A landscape with many peaks, sampled at points; each row gives a point and its height.
A climber steps from a point to the highest of its 4 nearest points, and stops where none of them is higher. Distance is the straight distance between rows; heights are no part of it.
K632 (h 309): [-24 -27 -37   2  22  -6  16 -23 -64   7  21  10 -12   5   1   4]
K898 (h 485): [-34  21  33   9  12   6   6 -26  34 -11  -5 -11 -16  15 -29 -14]
K576 (h 322): [ -7  47  54 -24 -19  11 -13  13  71 -13   1  -4 -14  -4  -6  -7]
K872 (h 571): [ 40   0  -1 -16 -16  -2 -16  29   6  -8   1   0  15 -11  20  13]
K148 (h 591): [ 52   5   4 -21 -32   7 -18  39   1 -23  12   4  29 -19  33  25]
K820 (h 165): [ 29   0 -32  -9  -9  -4   4   4 -44   2  29  11   4 -20  21  12]
K663 (h 559): [ 53  10 -12 -17 -24   0 -12  29 -14 -18  19   7  28 -21  30  19]
K689 (h 289): [-66  -1   0  36  27   5  17 -51  -3   3 -14  -5 -13  30 -24 -26]
K837 (h 473): [-53   4   9  30  24   6  17 -40   8  -3  -8  -8 -11  26 -28 -21]
K867 (h 396): [  8 -12 -11  -1   6  -4  -2   6  -3   2  -8  -2   0   1   1   0]
K628 (h 560): [ 62   9  10 -24 -38  12 -17  47  -2 -21  11   8  34 -22  32  25]
K253 (h 464): [-41 -28 -19  22  29  -2  10 -25 -26  15 -12  -1  -9  23 -12 -11]
K626 (h 448): [-22 -25 -20  14  28  -5   8 -14 -25  12 -11  -2  -6  15  -8  -8]
K554 (h 601): [ 47   0   3 -20 -25   1 -18  35   7 -13   6   3  23 -16  27  19]
K380 (h 371): [ -5 -20 -25   2  18  -3   2  -7 -30   9   2  -1  -6   4   0   1]
K639 (h 534): [ 36   4  20 -15 -33   1 -21  38  27  -4  -9   4  21 -14  23  14]
K970 (h 313): [  3  33  44 -11 -28   6 -11  16  61  -4  -5  -2   1  -7  -4  -6]
K306 (h 751): [  2  -3   3   7   5  -4   1  -1  16   9 -14  -5  -3   2  -9  -2]
K370 (h 310): [  0  39  51 -19 -28  12 -15  18  66  -7  -3   0  -3 -11  -2  -5]
K989 (h 96): [ 15  -9 -35  -8   7  -6   6  -2 -47   0  27   9   0 -13  10   9]
K65 (h 361): [  4  20  31   0 -19   2  -3  11  47   3 -11  -8  -2  -7  -7  -6]
K41 (h 407): [-55 -12 -11  33  27   3  16 -43 -12  10 -13  -4  -9  28 -19 -22]
K74 (h 688): [ 51   4  14 -20 -35   4 -21  48  16 -14   0   5  29 -15  31  20]
K391 (h 132): [  7 -18 -33  -6  16  -8   6  -2 -40   4  14   5  -3  -2   3   6]
K480 (h 608): [-16 -10   1  17  13  -2   7 -15   5  13 -18  -6 -10  12 -16  -7]
K80 (h 548): [-34 -14  -7  23  22   0  11 -26  -9  12 -16  -5  -5  19 -18 -14]
K404 (h 509): [-35   0  11  21  17   3  11 -26   8   4 -12  -7  -8  18 -23 -18]
K76 (h 431): [-30 -33 -30  12  29  -7  12 -21 -46   9  -1   3  -9  16  -7  -6]
K363 (h 547): [-16  22  30   6   2   4   4  -6  37  -1  -8  -8 -14   3 -24 -11]
K815 (h 507): [-47  -9  -3  30  21   2  14 -32  -4   8 -17  -2  -9  22 -21 -16]
K934 (h 329): [  1  32  40  -7 -23   5  -5  15  55  -3  -6  -5  -5  -7  -9  -7]
K704 (h 472): [-49 -19 -16  28  26   1  12 -38 -16  13 -16  -4  -7  24 -16 -18]
K94 (h 217): [ -5 -18 -38  -5  15  -8   9  -9 -52   6  20   8  -8  -1   5   4]
K589 (h 530): [ 20   2  15  -2 -11  -4  -7  15  26   7 -13  -2   4  -6   4   3]
K279 (h 253): [  4 -14 -39  -2   4  -4  18 -15 -68  10  32  11  -8 -17  10   8]
K684 (h 498): [-43  10  15  22  18   7  12 -31  15  -4 -12  -8 -11  19 -28 -15]
K995 (h 21): [ 16  -9 -27 -10   6  -6  -4   4 -29  -1  12   5   1  -6   9   9]
K720 (h 709): [-13 -25 -29   2  27  -6   6 -14 -36   9   2   5  -8  11  -7  -2]
K569 (h 574): [ 47   1 -10 -20 -19  -2 -12  29  -6 -15  13   4  19 -16  25  19]
K344 (h 401): [-12 -19 -17   9  20  -6   5  -7 -19  10 -15  -3  -7  10  -6  -5]
K365 (h 412): [ 30  -7 -11  -9  -2  -7 -11  17  -5  -3   0   0   5  -9  14  11]
K885 (h 638): [-10   3  15  13   6   1   4  -8  22   6 -14  -8  -7   6 -15  -7]
K902 (h 403): [ -7  34  48 -12 -17   7  -8   8  60  -9  -2  -4 -11  -4 -10  -8]
K492 (h 456): [ 15  20  34  -9 -28   1 -16  24  47   2 -14  -3   5 -10   5   2]
K322 (h 760): [-24  31  48 -12  -1  11  -2  -9  55 -13  -1  -7 -19   5 -21  -9]
K713 (h 505): [ 18  -3   1  -2 -10  -5  -9  15  15   3 -12  -1   7  -3   8   6]
K768 (h 257): [ 29  -2 -29 -10  -2  -6   1   7 -37  -3  22   5   7 -16  16  13]
K488 (h 266): [-12 -20 -42   3  11  -7  26 -21 -78  11  35  15  -8  -9   4   7]
K267 (h 586): [ 28   1  14  -9 -20  -2 -14  26  30   2  -9  -2  12 -10  10   7]
K691 (h 544): [ 44   4 -15 -19 -16  -1  -6  20 -21 -10  20   7  17 -20  26  16]

For each start below, name the point where the climber stops.
K691 => K74
K663 => K74
K872 => K74
K94 => K720
K279 => K720

Call two points neighbours if one is among the 4 nearest of the other. Go from one point of each pair to the other, from neighbour to neighbour, staying as high as possible. Name the lowest point that can't be avoided.
K80 and K267 => K589
K267 and K720 => K626
K322 and K306 => K363
K267 and K74 => K872
